Each row is a point on a tangle of strands that fork and nearly touch. The rows are in no order.
Points whose rows are less than 61 apart are linked; no others are. Some points are linked to none.
J_595: [ 17 -23  22 -19   4   5 -21  28 -26 -11 -45  15  -5   8  35  24   1  13
 -29  13   6  12  -6  10  -5  47 -16   9 -31 -18  10 -19   0]
J_454: [ -1 -13 -21   7  -2  -3   3  14 -16  -3  14   7   6 -12  13 -15  10  -7
 -10  -9  15  -1  -3 -14   0   2  15 -15  10   9 -11  10  -5]
J_356: [-32  -3  -7   9   5  27   4 -28   8  18 -48  32 -51   9 -25  18  13  13
  29 -25   0  14 -11  28  13 -45  24   2 -16  23  20 -12  20]
J_214: [ 21 -42   6 -13 -10 -12 -21  31 -16  -1 -16  -5  26   3  34  14  -6   6
 -13  22  25   7  15 -29 -11  47 -26  -4 -35 -35   6  -7   6]
J_708: [ 18  16 -14 -17  28  12  13   5   7 -16  17   0  40   4  49  58   4  -1
 -14 -18 -24  -3   0  64 -20  -3  -9 -24  11  20  -5 -25 -34]
J_588: [-12   4 -24  -7  -8  -1  12  -4  13   0  45 -25  22  -3  16 -50  -8 -19
   7   4  17   0  11  -4   6 -29  10  19  -2  26 -24  21 -54]
J_666: [  2  29  -4  -8  33  -1  14   8  18  -3   4  24   6 -16  35  48   4 -14
 -28 -14 -12  -7   2  50 -27 -24   3  -7   8  30 -18 -31 -49]
J_247: [ 15 -23 -31  20   8   2  -1   0 -10   7  13 -25  -2 -10 -10   6  -4   3
   8  -3  -3 -11  -9 -34  13  19  10 -25  19 -24   7  15  26]
J_46: [-24  -5  37  22   0 -29  -5 -31  -7   4   2   3 -14  -1 -57 -13 -12  -2
  -2  36   1  25   3 -34   3  25  -6  27  -6 -11  -5   9  23]
J_612: [-29 -25  47  17   6 -27  -6   4  -8  -7 -19  47   2  21 -32 -15 -22 -31
  -9  35 -20  33   8 -18  -2  11 -11  46 -25  -6  -1  -4   8]
J_367: [-17  23  26  -8  36   2   2   0 -14  -5 -51  54 -29   0   3  22   9  -6
 -20  -2   9  -7 -29  44 -21 -13  24  -4 -16  12  10 -23 -28]
J_24: [ 19 -19   5 -23   0  -5 -24  35  -6   0  -7   6  24  -3  61  28   3   7
 -33  25  14  20  33  -4 -31  32 -45  -3 -21 -26   7  -5  -9]
J_21: [ 26   0 -37  -9 -11  29   1  -5  22   3  43 -27  24 -17  28 -24 -12  14
 -13  16 -17  -6   4  10   5 -62  21  17  20  23 -17  22 -57]
J_631: [-31 -10  37  15  19 -21  11 -32  -7   3 -20  27 -19  12 -36  -9  16  -6
   8  -9   6  18 -25  14  12  19   6   5 -20  15   8 -16  17]
J_814: [-11   6  -9  10 -16  28  17 -24  13  27 -44  -5 -45   7 -27  29   8  34
  43 -24 -32  -1 -26  -4  17 -32   8 -15  20   6  13 -15  41]
J_318: [ 20 -20 -19  15   8  -3  -7  -8 -19  13  -8 -22  -7  -7  -3  16 -10  11
   9   3 -13 -10 -16 -25  21  30  15 -20  17 -17  19   5  33]
J_502: [-30  -7  31  20   3 -35  -8   9 -10 -13  -9  53  -3  11 -35 -18 -17 -44
   1  34 -18  27   9   8 -10  -6   1  40 -20   6  -4 -13   3]
J_124: [-10   1 -32  14  -8  14  14   0  19   8  38 -32   1  10   2 -50   6 -12
  17  -9  20  -5   3 -24  18  -9  11  20  11  10 -17  21 -21]
J_259: [ 26 -13  -6   8  -5   2 -19  -2 -32   4 -26 -13  -2  -2  12  27 -11  16
   2  11 -12 -14 -18 -12  23  46   7 -13  14 -19  21 -10  32]
J_41: [-22  27  24  -8  25   7   0   3  10  14 -31  40 -33 -17  -2  22   3 -23
  15  -7   9  -1   2  53 -14 -56  40   2 -30  32   4  -3 -33]
J_843: [ 16  24 -12 -10  27   8  21   6  20  -8  13  12  21  -5  41  48  -1  -9
 -22 -27 -19 -10  -2  57 -24 -25  -1 -12  14  27 -12 -28 -44]
J_745: [-32  -2  57  25   9 -27   6 -30 -10   0 -20  26 -16  12 -45  -9   7  -4
   1   0  -3  24 -18  -1  13  31 -15  20  -8   6   2 -14  28]
J_599: [  5  32  -4  -6 -13  40  26   9  -1  13  -9 -20   2   4  35  24   4  16
  20 -29 -22  -2 -30  30  10 -50  10 -51  -6   9   9   8   5]
J_140: [ 16 -16 -35  15  -5  31  15   0  21   8  27 -43 -19  -1 -29 -15  18   8
  21 -22 -15 -26  -7 -42  16 -11  -3  -4  39 -21  10  31  14]
J_642: [  7  -7  18   6 -12 -21 -17  17   2  -8   4  24  29  19 -16 -15 -11  -7
 -13  23  10  11  10 -57  -6  31 -19  10 -27 -19 -22  -4   4]
J_127: [ 20  -2 -13 -13 -28  21 -20   8  -3 -20  12 -34  45   3  58   8  -6  31
 -30  24   1  -4  30   3 -16  22 -34   0  33 -11   1  -5 -28]
J_983: [-21   4  -3  23  -2 -23 -17  -4   0  -1  26  18 -16  24 -53 -35   2 -33
   6  12   7  15  30 -13 -26 -12  16  43  12  24 -11  17   7]
J_633: [ 23 -32   6 -19  -9  -4 -23  35 -14   4 -19   0  19  -2  54  29  -2  13
 -23  32  17  11  19 -10 -24  48 -33  -3 -27 -33  12  -5  -1]
J_680: [-10   5   0   8   4 -12   9   4  -3  15  17  33  -1  -2 -19 -23  15 -28
  23 -14  17   7   7  16  -4 -22  16   0 -15  28  -7   7   0]
J_331: [ 24  -8   0   6 -11 -20 -20  -6   8  -7   7 -11  17  12 -20  -5 -16  -5
 -13   7  20  -1  14 -68  16  46 -21   5 -19 -53 -14  -6  21]
J_704: [-28   0  51  23  -1 -33   5 -43 -15   0 -16  -6 -32 -12 -62 -17  -7   7
   1  15  10  15  -7 -29   9  33 -20  26   4  -9   8   9  32]
J_997: [-10 -17  -4  13  13 -20  10  -7  -8  16   1  11  -6  -8 -12  -8   7  -1
   9   0   9  14 -16  -9  15  14  24  -9 -14   7   1  -2  15]
J_981: [ 22 -48  16  -6  -4 -10 -25   9 -26  -4 -33  -9  11   4  13  14  -8  11
  -6   0  11   7  -4 -25  17  58  -8   7 -24 -34  10 -15  19]
J_271: [ 25  21  -9 -10  -5  27  18  -5  19   1  15  -4  27  -2  42  12  -2  11
 -17 -32 -27 -15  -5  43 -12 -42   1   0  27  33  -4  -6 -35]
J_115: [ 18 -25  -3   2  11 -26  -6 -27 -11  -5  -6 -28  -4  -7 -17   4 -17  19
   1  -3   6   5 -11 -38  35  45  -2  -2   7 -52  13   0  40]
J_740: [ 11  31  -4  -3 -12  31  24  -2  16   7   6  12   9  -7  35  14   2   3
  -9 -32 -19 -12  -7  38  -2 -61   6  -9  22  30  -5   0 -25]
J_328: [ 19  -6  12   5 -14 -17 -29 -12  17  -5   8  -7   9   8 -34  -9 -16  -7
 -21  16  13   0  17 -81   8  48 -24  12 -19 -49 -13   6  18]
J_532: [-12  26 -10  23  -5   0   2  -3  18   1  27 -11 -25  26 -48 -49  -1 -26
  26   0   4  10  52  -7   0 -33  20  48   8  42 -12  29  -7]
J_264: [-22  -2  -4  17  -5 -16 -15  -7  14  -2  35  -3 -29  31 -55 -40  -3 -31
   4  11  13  15  38 -23 -21 -11  21  48  12  23  -7  29  11]
J_670: [  7 -16 -26  -2 -11  10  31 -16  28  13  32 -40 -37 -10 -57 -18  14  11
  20 -17   4 -34   0 -35  27 -28 -16   0  30 -30   5  22  35]
J_877: [-35 -29  29  19  -1 -31 -21  -3   4 -16  17  28   2  17 -54 -20  -8 -29
 -14  33   5  31  20 -33 -11  -2  -1  45  -7 -18  -4  14  19]
J_99: [  3 -13 -37  18  -6  26  12   2  19   3  32 -43  -5   4   1 -38   7  -3
  17 -15  11 -14  -7 -35  20  -6  10  12  27   0  -5  26 -10]
J_610: [ -9   5  11   8 -14 -25 -11  12  -1  -7  11  34  19  15 -27 -23  -6 -12
  -5  23   6  15  10 -40  -3  20  -6  10 -11  -7 -25  -6   3]
J_790: [ 16  19   8 -13  -5  19   5  11 -20   7 -22 -14   7  15  39  35   2  21
   6  -2   0 -27 -36  34   8  35   9 -40   1  -3  18 -16  27]
J_577: [-10  24  -9  24  -2  -1  11  -6  23   5  19   5 -20  12 -62 -33  18  -2
  29 -19   8   5  42   4   9 -47  13  19  -1  36 -10  10  26]
J_306: [-18  -1   6   0  16   3   6  -8  -1  23 -23  37 -30  -2 -10   3  14 -15
  20 -10   7   8  -9  28   7 -30  36  -2 -32  30  15   5  -7]
J_856: [ -8   1   7   9  -2 -27  12 -50  -3  16   4 -28 -41 -25 -68 -24 -13   6
  10  26  22 -11  -8 -38  12  13 -20  15  -5 -17  -1  19  40]
J_733: [-38 -25  42  26   2 -36 -13 -17  -5  -8   4  13 -11   7 -57 -14 -11 -18
  -7  36  -1  38  15 -26  -4   5  -3  41  -9 -14   1  17  26]
J_881: [ 11 -15   6 -30  -3  -7 -25  30   3 -25  11  -8  36   9  52  -6   4  13
 -34   4  23  10  45 -21 -20  21 -39   2  -5  -9   5  -2 -34]
J_10: [-11  -1  16  13   4 -27  23 -49   1  24  -9 -27 -40 -22 -65 -22  -8  14
  17  12  24 -13 -10 -26  14   6 -17  20  -6  -5   8  14  43]
J_628: [ 12 -20 -31  24   6  12   7   3   0  11  20 -16  -6 -10 -11  -7   6   0
  10 -14   4  -9  -8 -33   8   4  11 -18  23 -10   0  18  18]
J_969: [ 14 -20 -42   7 -19   7 -20   3   5 -25  25 -50  14  12  12 -19  -4  -7
  -2  -9   7 -28   5 -46  15  43  -8  -9  34 -48   3  13  13]
J_307: [-20   1  -5   7 -20  -3 -16 -24  22   8  44 -27 -36   5 -65 -41  -2 -17
   2  13  18  -5  24 -45 -11  15   4  29  13   7  -6  23  24]
J_960: [ 34   1 -38  22  -8  34 -10   2 -12  12  16 -45   4   0  -7   1  10   6
  19 -12 -22 -37 -13 -36   6   7 -13 -23  32 -20  10  27  15]
J_582: [-15  10 -30   9 -11   4  14  -3  17   3  44 -30  13   9   9 -53  -3 -20
  10   6  22  -3   7 -22  11 -12  10  20   1  18 -25  22 -34]
J_986: [  0 -20  30  -9  12  -6 -10  11 -27 -19 -38  31 -13   4   4   6  11   2
 -23  -1   1  17 -24   6  10  32   7  -2 -28  -3   6 -20   3]
J_857: [  8  15   2 -21   0  29   6  11 -17  15 -18 -29  17   3  52  35   7  24
   6  -6  -2 -27 -28  41   5  28   9 -51  -2  -4  19  -5  21]
J_508: [ 40  20 -34  11 -24  43 -20   1  -6  10  19 -68  25   4  25 -18   8  20
  17  -2 -11 -47 -26 -18   9   4 -18 -13  31  -7   0  21 -11]
J_390: [-10  11  -8  10 -15  35  19 -17   7  27 -43  11 -43  17 -12  25   1  28
  39 -23 -22   6 -30   7  17 -37  14 -20   8  13  14 -22  29]
J_75: [-16   4   0 -20   2 -15   1  14  -6  -9  19  17  13 -17  17 -27   8 -15
 -13 -14   9   0  12   9 -16  -9   8   0  11  26 -15   6 -40]
J_294: [-19  41 -17   4 -24  31  28  -2   9   6  -5  19 -12  -4  18  18   1   6
  24 -22 -20   0 -11  46  12 -82  12 -31  14  18   1  -1 -10]
J_476: [-16  15   6   8  -5 -31  -1   7  -5   4  20  42   5   8 -27 -29   2 -36
  18   7   8   8   9  12 -19 -10   9  17  -4  25 -16  -2  -4]
J_269: [  8 -13 -25   5 -14   5 -10  19 -19 -18  10 -13  17  -8  28  -9   1   2
 -18   0  13  -7   3 -19  -2  15   3 -15  21  -2  -8  11  -6]
J_991: [ -8 -22  -8  16  16  -1  14 -16   0  29 -10   9 -22  -9 -15   1  10   4
  17 -10   4  10 -16 -10  16  -4  25  -6 -13  13  14   2  22]
J_203: [ -5  -5 -13 -26  -5 -12 -11  15   0 -33  19 -21  31  -2  45 -19  -4  13
 -33   7   8   6  29 -12  -9   4  -7   3  10   7  -5   3 -48]
J_192: [ 26 -46   9  -3  -2 -18 -20  -1 -19  -2 -22 -20  17   5   4  10 -17   9
   0   0  14   4   3 -40  21  59 -12   5 -18 -55   8 -13  25]
J_277: [-15   5  -7   1 -23 -10 -19 -33  21   1  40 -24 -33  -9 -59 -37  -8 -11
 -11  14  18 -11  13 -63   3  32 -11  16  12 -19  -4  20  28]
J_678: [-15   7   9 -27   1 -27  -3  26  -3 -22  15  31  17 -11  12 -19   7 -14
 -14   0   8   9  10   7 -20   1   2  -6  -3  14 -19  -3 -27]
J_528: [-16 -24   3  12  15   1  16 -29  11  28 -23   5 -33  -7 -28   5  17  15
  22 -20   4   9 -18  -3  13 -10  19   4 -10  14  19  -1  33]
J_198: [ 38  21 -24   2 -21  39 -15   5  -7  13  19 -64  39  -1  35 -16  13  32
  13 -10  -4 -47 -28   4   4  -1 -19 -21  27  -5  -1  11  -9]
J_713: [-18  32  19 -11  30   1   8   6  13  14 -23  40 -24 -24  12  33   4 -22
  -2  -1   5  -4  -2  51 -20 -44  32   1 -22  28  -6  -9 -42]
J_540: [ -4  -3 -15  -2  -1   3   4   9  -9   5  15  14   4 -16  18 -21  12 -12
  -8 -17  14  -4   4   4  -6 -18  12  -4  13  27  -9  17 -24]
J_659: [-11 -10  19   9   5 -22  30 -48   6  24 -24 -24 -42 -22 -59 -19   1  23
  24 -11  26 -17 -18 -13  14  -8 -15  18  -4  -4  17   9  51]
J_208: [ 15 -46  27  -9  -1  -2 -25  17 -27 -11 -43   6   4   9  18  14  -2   7
 -20   3  10  10  -9 -11   1  55 -16   9 -35 -22   9 -20  10]
J_871: [  4 -10  41 -25  13 -28  -1  37   1 -18 -21  38  17  14  16 -12 -26 -13
 -17  19  -4  25  -6  -2 -30  30 -32   8 -57  -6   4 -13 -10]
J_195: [-18  18 -11  21   0  -2  16  -3  21   4  11  15 -15   5 -54 -24  24   0
  39 -26   9   8  37  17  13 -54  19   5 -10  36  -3   6  27]
J_126: [ 14 -15 -28   5   4  -6  21 -23  16  20  34 -36 -31 -13 -45 -18  -2   6
   9 -13  12 -21 -10 -38  17   0 -14  -5  21 -34   1  17  39]
J_349: [-27   7  -1   4   9   7   6  -6   9  10 -20  32 -30  -4 -25   5  16 -14
  38 -21   4  15  14  35  13 -55  36   1 -35  31  12   5   0]
J_975: [ 16 -15 -31   2 -24  -3 -17   2  13 -25  23 -37  17  16   8 -21  -7  -7
  -8  -7  18 -22  17 -58  21  47 -12  -4  17 -54  -4   0  15]
J_901: [ 13   6 -19 -13  -2   1 -16   9   4 -24  17 -12  38  -1  55  16  -1  21
 -40   6 -21   8  35  24 -17  12 -21  13  26  10   4 -25 -53]
J_762: [ 14 -12   8 -18  -4  -6 -14  31 -25 -12 -26  12   1  -5  36  22  -1   9
 -27  21   1  17   4   8   3  31  -2  -2 -24 -12   1  -7  -2]
J_942: [  4  32 -14   4 -26  39  22   9   0  12  -3 -24   8   0  25  17  16  24
  28 -29 -28  -6 -31  20  17 -53   4 -53   0   6   6   6   6]
J_190: [ -4 -12 -14   7   1 -18   4  10 -13   2  15  15   7  -8  -4 -16  10  -8
  -2   0  14   8  -5 -15   5  12  16 -14  -5   2 -13   2   5]
J_850: [-14 -23 -15   0  -9   2  29 -22  21  24  -9 -33 -38 -18 -52  10  10  33
  36  -7 -10 -17   1 -20  26 -52   8  -9  17 -21  14  18  43]
J_394: [-22  35 -17   6 -16  28  25   0   7  13 -21  29 -33  -3  14  22  -3   1
  26 -13 -11   4  -4  41  15 -75  21 -18   0  19   6  -5  -6]
J_465: [ 10   1   5 -26  18  -2 -33  32   8 -16   6  15  29  -6  56  31   5  -1
 -37  -2  -9  24  44  10 -28  15 -45   5  -6  -6   3 -26 -42]
J_584: [-13   6  -9  12  -5  32  12 -20   3  23 -47  28 -48  17  -9  24   3  18
  28 -22  -9   7 -28  15  12 -38  21  -8  -2  20  18 -16  20]
J_652: [ 23  14 -13  -7 -19  27   0   7 -13   4  18 -41  53  -9  50  14  11  30
  -6   1  -4 -28 -11  33  -8  23 -25 -37  24  -7  -4  -2   2]
J_793: [ 11 -18 -12   6  15 -30  12 -32   0  10   9 -31 -19 -14 -31  -5 -14  17
   5  -4   9  -3 -18 -36  25  25  -2  -6   9 -38  13   5  40]
J_601: [ 29 -37  -4  -4   0 -17 -18  -9 -14  -6  -6 -30  13   3  -2   8 -21   7
   0   4   9   0   4 -44  31  50  -9  -2  -4 -66   8  -2  34]
J_564: [ 22   9  11   0  -8  18  -7   3 -26  -1 -33   3  -2  16  25  36  -2  21
  -4   2  -1 -21 -37  25  10  38   6 -25   5  -5  19 -24  30]
J_9: [  7  16  -7 -27  16  28  10   3  -4   0   7 -22  45  -1  60  50  13  17
  -9  -2 -17  -8  -6  59  -8  15  -8 -44   2   2   1  -4  -6]
J_469: [-36  -9  43  12  25 -17   7 -28 -11  -2 -27  42 -22  19 -37  -5  18 -17
   9 -15   3  13 -26  29   4   6   7   2 -24  22  12 -19  10]
J_440: [-33  -2  44  14  10 -32  -2   9  -7 -16 -22  55  -9  14 -29 -15 -19 -43
   5  31 -18  20  -2  26  -5  -3   3  38 -25  11   0 -25  -4]
J_246: [ 10  29   4 -17  15  14  29   6  -4  11 -21   1  -3  16  47  43 -11   5
  -5 -19  -6  -7 -26  49 -10 -21  19 -30  -4  14   7  -3  -4]
J_866: [-13  32 -15  24  -7  -3   4   0  19  -3  34 -17 -13  21 -33 -51 -10 -39
  31   8   2  10  48  -4   4 -41  19  48   2  44 -20  33 -23]
J_409: [  1  15   5 -25  27  -6 -22  32  11 -29   5  23  17 -20  41  34   5  -8
 -36  -1 -21  23  30  23 -26   5 -26   0  -2   6 -10 -30 -46]
J_841: [ -7 -25   7  -2   5 -14  32 -43   9  24 -25 -27 -43 -20 -46  -8   0  31
  27 -19  13 -17 -21 -20  19 -20  -8  11   8 -15  21  16  53]
J_369: [-33  13  44 -23  32 -23   2  26  14 -23  -9  43  -6 -19  -5   5  -4 -35
   5  20  -1  12 -10  54 -34 -18  20   4 -24  19 -10 -17 -31]
J_56: [ 17  11 -28 -10   4   0  -5   0  10 -14  21 -18  36  -4  50   7  -8  18
 -34   0 -28   0  20  30 -22  -2  -4  15  28  26   0 -19 -60]
J_173: [-28  -4  -1  10 -18 -11 -19 -13  21  -1  43 -18 -28  23 -56 -40  -3 -27
  -1  19  17   8  29 -37 -18   9  16  38  13  10  -4  27  18]
J_377: [ 29  18 -18   2 -22  30  -6   6 -13  10  19 -49  45  -6  41  -1   9  27
   2  -5  -4 -41 -20  16  -4  11 -24 -33  25  -4  -4   5   0]
J_219: [ -3 -22  27  -3   8 -21  -5   6 -16 -14 -25  17   4   7  -4  -5   2   4
  -7   1   2  22 -18 -12  21  38   7   1 -31  -6  -3 -19   8]
J_860: [ 13 -18 -26   3  11 -21  18 -29   7  16  24 -36 -26 -16 -38 -10 -11  10
   5  -4   9 -15 -15 -41  22  12 -10  -9  15 -41   7  15  42]
J_776: [ -1  -5  28  10  -9 -22 -17 -24   8  -3   8  -4  -1  -2 -51 -10 -21  -2
 -14  25   8  14   8 -70   7  37 -16  18 -16 -43 -11  13  23]
J_95: [ 28 -19 -11  -6 -38  25 -24  23 -18 -15   1 -26  37  -5  40  17  -7  14
 -14  24  15 -16  26 -24 -10  40 -30 -15  21 -38  -2   4  -1]
J_482: [ -6   6  -4   9  -6 -19  -2 -37   9  10  27 -18 -28 -17 -63 -24 -11  -3
  -3  20  18  -4   2 -48   6  22 -14  10   3 -26  -9  12  33]
J_437: [-31  15  44 -25  44 -16   0  23   6 -22 -28  44 -11 -17  -1  10   0 -23
  -5  19  -5  13 -15  50 -30  -9  25   3 -26  14  -3 -16 -35]
J_410: [-32  -1  61  26   7 -26   8 -36 -13  -1 -23  16 -23  -4 -53  -6   6   1
  -2   1   4  20 -12 -15  12  35 -27  20   1  -3   2  -4  34]
J_151: [ -5 -27   4   0   7   0  20 -41   9  24 -37 -18 -43 -18 -36  11   7  30
  23 -25  -6  -9 -25 -21  11 -16  -3   3  15  -8  27  10  52]
J_711: [ 10 -18 -36  20  -1  27   9   4   8   7  27 -28 -10  -4 -10 -18  13  -1
  14 -21   4 -16  -8 -35   8  -6   7  -5  34  -7   1  26   8]
J_183: [ 38  17 -39  21 -17  42 -13   2  -7  14  17 -57  12   3   2  -8  16  16
  25 -15 -20 -48 -20 -31  11   1 -20 -17  32 -14   7  22   2]
J_509: [ -1  32   7  -5  10  19  22  -4  -2  18 -43  37 -36  15  22  31 -11   7
   5 -23   6  -3 -28  43  -7 -44  29 -12  -7  15  12 -14 -12]
J_100: [  8  30   9 -12  19  13  23   1  -6   8 -35  19 -16  22  36  38  -9   8
  -5 -21   4  -8 -34  49 -17 -23  25 -22  -4  13  12 -13  -5]
J_408: [-26  12  40 -16  10 -36   3  32   9 -25   1  52   4 -10  -6  -9 -14 -38
   6  23  -3  16  -5  37 -30 -12   3  13 -19  14 -13 -19 -19]
J_450: [ 21  -3 -19   6 -22   9 -12  21 -28 -10   1 -11  22 -10  34  17  -4  11
 -19  18   1 -11   7  -1  -1  23  -6 -22  19  -9  -8   6   7]
J_326: [ 16  16 -11 -24  16  20   7   3  -2 -10  15 -11  48   3  56  51  10  11
 -12  -5 -21  -2   3  63 -12  14 -15 -36   9   6  -2 -15 -18]
J_921: [ 19  -9 -13  -9 -36  24 -22  14 -12 -22   7 -31  42  -2  49   7  -4  23
 -24  22  10 -10  27 -11 -11  31 -31  -7  33 -21  -1   4 -13]
J_892: [ 16   5 -12 -15 -10   9 -16  14  -6 -21  13 -11  37   0  58  18   3  21
 -39   8  -9   7  34  16 -17  18 -32   5  27   0  -3 -13 -31]
J_138: [  6  32   2 -17   2  37  29   6   1  14 -18 -10   0  10  40  35  -4  12
  12 -32 -18  -1 -26  45  -1 -43  17 -45  -8  11   6   6  -2]
J_785: [ 23 -13 -20   1 -19 -10 -21   3  11 -18  15 -20  20  13  -4 -13 -10  -5
 -11  -3  26 -15  20 -65  19  48 -17  -2   0 -56 -10  -4  21]
J_777: [ 28 -25 -18  -2 -28  17 -22  18 -24  -6  -6 -23  26  -6  23  21 -14   5
   1  24   5 -16  16 -28   9  45 -14 -19  14 -46   2   4  17]
J_405: [ 16   4 -42  -9   4  -3  -6   2  21 -10  33 -23  40 -14  45  -2 -14  14
 -35  12 -30   6  26  21 -26 -11   6  18  12  23  -2 -12 -75]
J_263: [-20  -8  19  14 -10 -23 -19   1   0  -7  12  34  13  18 -42 -21  -8 -20
  -9  33  -2  23  16 -41 -11  12  -2  31  -5 -12 -17   7   9]
J_372: [ -9  37   0  -3   4  20  24  -4   9  19 -29  32 -33  -1  21  33  -9  -3
  13 -14   0  -1 -10  46   3 -62  28 -11  -8  18   5  -8 -18]
J_567: [ 24  -1 -37 -11   0   9   1  -6  16   0  37 -29  32 -13  41 -13 -17  15
 -29  11 -22  -2  13  15 -16 -35  15  19  15  25 -13   7 -65]
J_160: [-35   1  51   8  21 -26   6   4  -6 -19 -24  52 -17  20 -28 -16  -9 -39
  12  15  -8  11 -17  45  -7  -3  10  22 -25  17   5 -26 -10]
J_742: [ 24 -14 -43  15  -9  22 -16   0  -5  -9  25 -51   7   5   0 -14   3  -5
   7  -9  -9 -33 -10 -40   7  29  -7 -17  41 -33   6  25  12]
J_574: [ 22  14 -11  -3 -21  16   1  16 -19  -3   8 -20  36  -6  45  25  -4  18
 -14  15  -6 -17  -1  26  -2  25 -21 -31  19  -8  -8  -3   7]
J_497: [-28 -19   4  10  12  12  10 -34  14  22 -37  18 -40   1 -32  10  20  13
  26 -27   5  12 -12  11  13 -26  18   8 -18  23  21  -3  29]
J_427: [ 12  25  -9  -7   9  -5  10  13  -9  -5   1  11   9  -8  45  42  -2   0
 -32   6 -10  -2   0  42 -11  -3  -4 -16   5  14  -9  -8 -16]
J_596: [ 17  -6   2 -23   8   1 -28  30  -1  -4   0  11  27  -3  66  36   4   4
 -35  14   0  25  40   9 -30  25 -51   1  -8 -20   6 -15 -22]
J_592: [ 20 -33   3 -11 -13 -16 -17  34 -13 -12  -7  -3  29   3  23   4  -4   4
 -13  11  26   8  17 -35  -3  37 -20  -8 -30 -31  -6  -6   6]
J_624: [  7  -4 -38 -10 -10  25   2  -7  26  -4  54 -23  26 -24  16 -39  -2  -1
   0   8  -1   0  13  10  13 -72  25  21   8  23 -20  26 -58]
J_891: [-17  12  21  -4  -1 -36   1  20  -6  -9  11  47   8  -1 -16 -22  -1 -37
  13  14   3  11   0  21 -19  -8   9  10 -15  20 -18  -9 -12]
J_705: [ -7  25  -5  24  -5   0   2  -6  18   8  26  -1 -24  24 -59 -42  11 -15
  24  -8  10   6  45  -4   0 -33  14  34   7  37 -10  19  13]
J_98: [ 28  15 -23 -10   3  13   8  -4  16  -2  21 -17  35   1  47   6  -7  17
 -26 -17 -31 -13   3  41 -21 -16   0  10  27  37  -3 -15 -49]
J_756: [ 32 -14 -19  -2 -15  16 -23   0 -31   9  -7 -29  21  -5  11  17 -18  11
  15  24 -14 -25   6 -24  24  55 -11 -26  21 -53  13   3  27]
J_486: [ 12 -15 -31  -3 -10  22  24 -13  21   9  29 -46 -33  -5 -49  -8  20  16
  22 -19 -15 -34  -5 -41  21 -27 -10 -11  36 -35  14  32  29]
J_113: [ 16 -14  13  -5 -11 -24 -13  30  -3 -12   0  14  34  17   2 -11  -6  -4
 -13  13  21   9  13 -49  -6  33 -25  -1 -34 -23 -18 -10   4]
J_783: [-18 -13  54  11   3 -24   0  -1 -12  -7 -25  36   3  23 -24 -14 -14 -14
  -5  16 -17  29 -12 -14   9  31 -15  29 -28  -5  -6 -20   6]
J_51: [  5  22  -4 -28  16  33  12   5 -10  14 -10 -30  27   6  59  48   9  19
  -3  -9 -12 -14 -19  53  -7   6   8 -47  -6   6   9   5   4]
J_910: [ -1 -26  46 -19  21   3 -11  24 -26 -24 -46  36  -5  13   4   2   2  -7
 -30  -6   2  20 -22  10 -12  37 -21   1 -44 -10   3 -22  -5]
J_43: [ -8  31   8 -11  29   2  13   8  17  12  -6  33  -9 -27  23  38   5 -22
 -18  -8  -5  -7   4  48 -23 -38  15  -4  -4  31 -17 -14 -44]
J_53: [ 28  -1   9   1 -13  14 -17   5 -32  -2 -33  -2   0   9  22  33 -10  20
   0  11  -5 -17 -25   9  21  50   0 -16   8 -15  19 -22  32]
J_905: [-24  11 -14  13   4  -1  12  -5  17   6  -2  23 -20  -2 -42 -10  22  -3
  46 -25   2  15  29  27  19 -61  27  -2 -26  33   6   7  21]
J_634: [-15  -9  36   7   3 -30   3  -4 -11  -3 -14  26   6  14 -22 -16  -6  -5
   1  14  -6  28 -15 -13  16  33   0  12 -30  -5 -10 -17   8]
J_973: [-14  10  26 -38  16 -25 -10  36  10 -31   7  37  17 -21  16  -2   1 -16
 -17   1  -7  21  14  14 -31   1 -11  -5 -13   8 -17 -14 -33]
J_220: [-17  15   2  20  -3 -27 -12   2  -5   4  20  32  -3  19 -41 -33   2 -36
  17  10   6   9  22   0 -22 -14  12  32   6  28 -17   6   0]
J_799: [-26  14  42 -16  42  -3  -1   8 -12 -15 -47  53 -23  -5  -7  10   9 -13
 -13   4   4   0 -25  46 -23  -5  25   0 -23  15  12 -19 -31]
J_696: [ -9  41 -11  -1 -24  34  23  -7  19  -4   9  11   7  -7  25   9   4   9
  11 -30 -25  -8 -11  48   7 -83  11 -19  28  24   1  -3 -22]
J_869: [  1  -3 -29 -10  -8   9   5  -7  20  -2  55 -25  27 -17  12 -47  -7 -16
   4   3  12  -1  15   5   6 -56  15  22  -4  25 -26  23 -58]
J_970: [ 29  22 -22  14 -23  45   1   3   2   6  14 -40  18   5  25 -17   5  27
  13 -10 -17 -25 -23 -10  13 -37  -2  -6  34  20  -2  22 -16]
J_859: [ -6 -14  -1   2  -4  17  15 -37  13  26 -48 -12 -47 -10 -34  24   9  35
  31 -27 -24  -6 -23 -17  11 -28   2  -4  20  -3  22   0  48]
J_569: [-33   1  45   3  26 -20   5  -4  -9 -12 -27  49 -18  17 -26 -10   6 -32
  15   3  -1  10 -24  44  -5   0  19   8 -29  22  11 -16 -10]
J_538: [-14   0   0  -1  12 -10   8   5  -4  16   2  34 -11 -12  -8  -8  16 -27
  18  -7  11   7  -1  22  -1 -25  26  -7 -25  28   0   9  -9]
J_391: [ -8  12   9 -34  19 -15 -18  30   5 -27   5  25  14 -24  32  17   6  -8
 -34  -1 -11  20  24  17 -27   3 -14  -3  -2  12 -13 -16 -43]
J_436: [-10  14   6 -17  22 -14   6  11  -9   0 -18  35 -16 -20  17  15   7 -15
 -20  11  -1   5 -11  31  -9  -8  25  -9 -19  20  -3  -1 -24]

Follow the links from the first point to the second, and from the first to the third. Name the last point that the two ways share.
J_53; J_486; J_582 -> J_711
J_124; J_115; J_53 -> J_711
J_574; J_356; J_973 -> J_454
J_450; J_465; J_997 -> J_454
J_892; J_21; J_394 -> J_56

A fork is a point with three links. Follow the links from the first point to the second and name the forks in between, in order.
J_869; J_901 -> J_56
J_652; J_75 -> J_454
J_264; J_799 -> J_476
J_126; J_628 -> J_711

A fork is a point with three links, a tip a point with one. Leave the first point through the second and follow the links. Name the first fork or tip that comes.
J_9; J_326 -> J_41
J_860; J_126 -> J_711
J_921; J_127 -> J_56
J_367; J_799 -> J_476
J_577; J_705 -> J_866
J_814; J_390 -> J_454
J_969; J_975 -> J_776
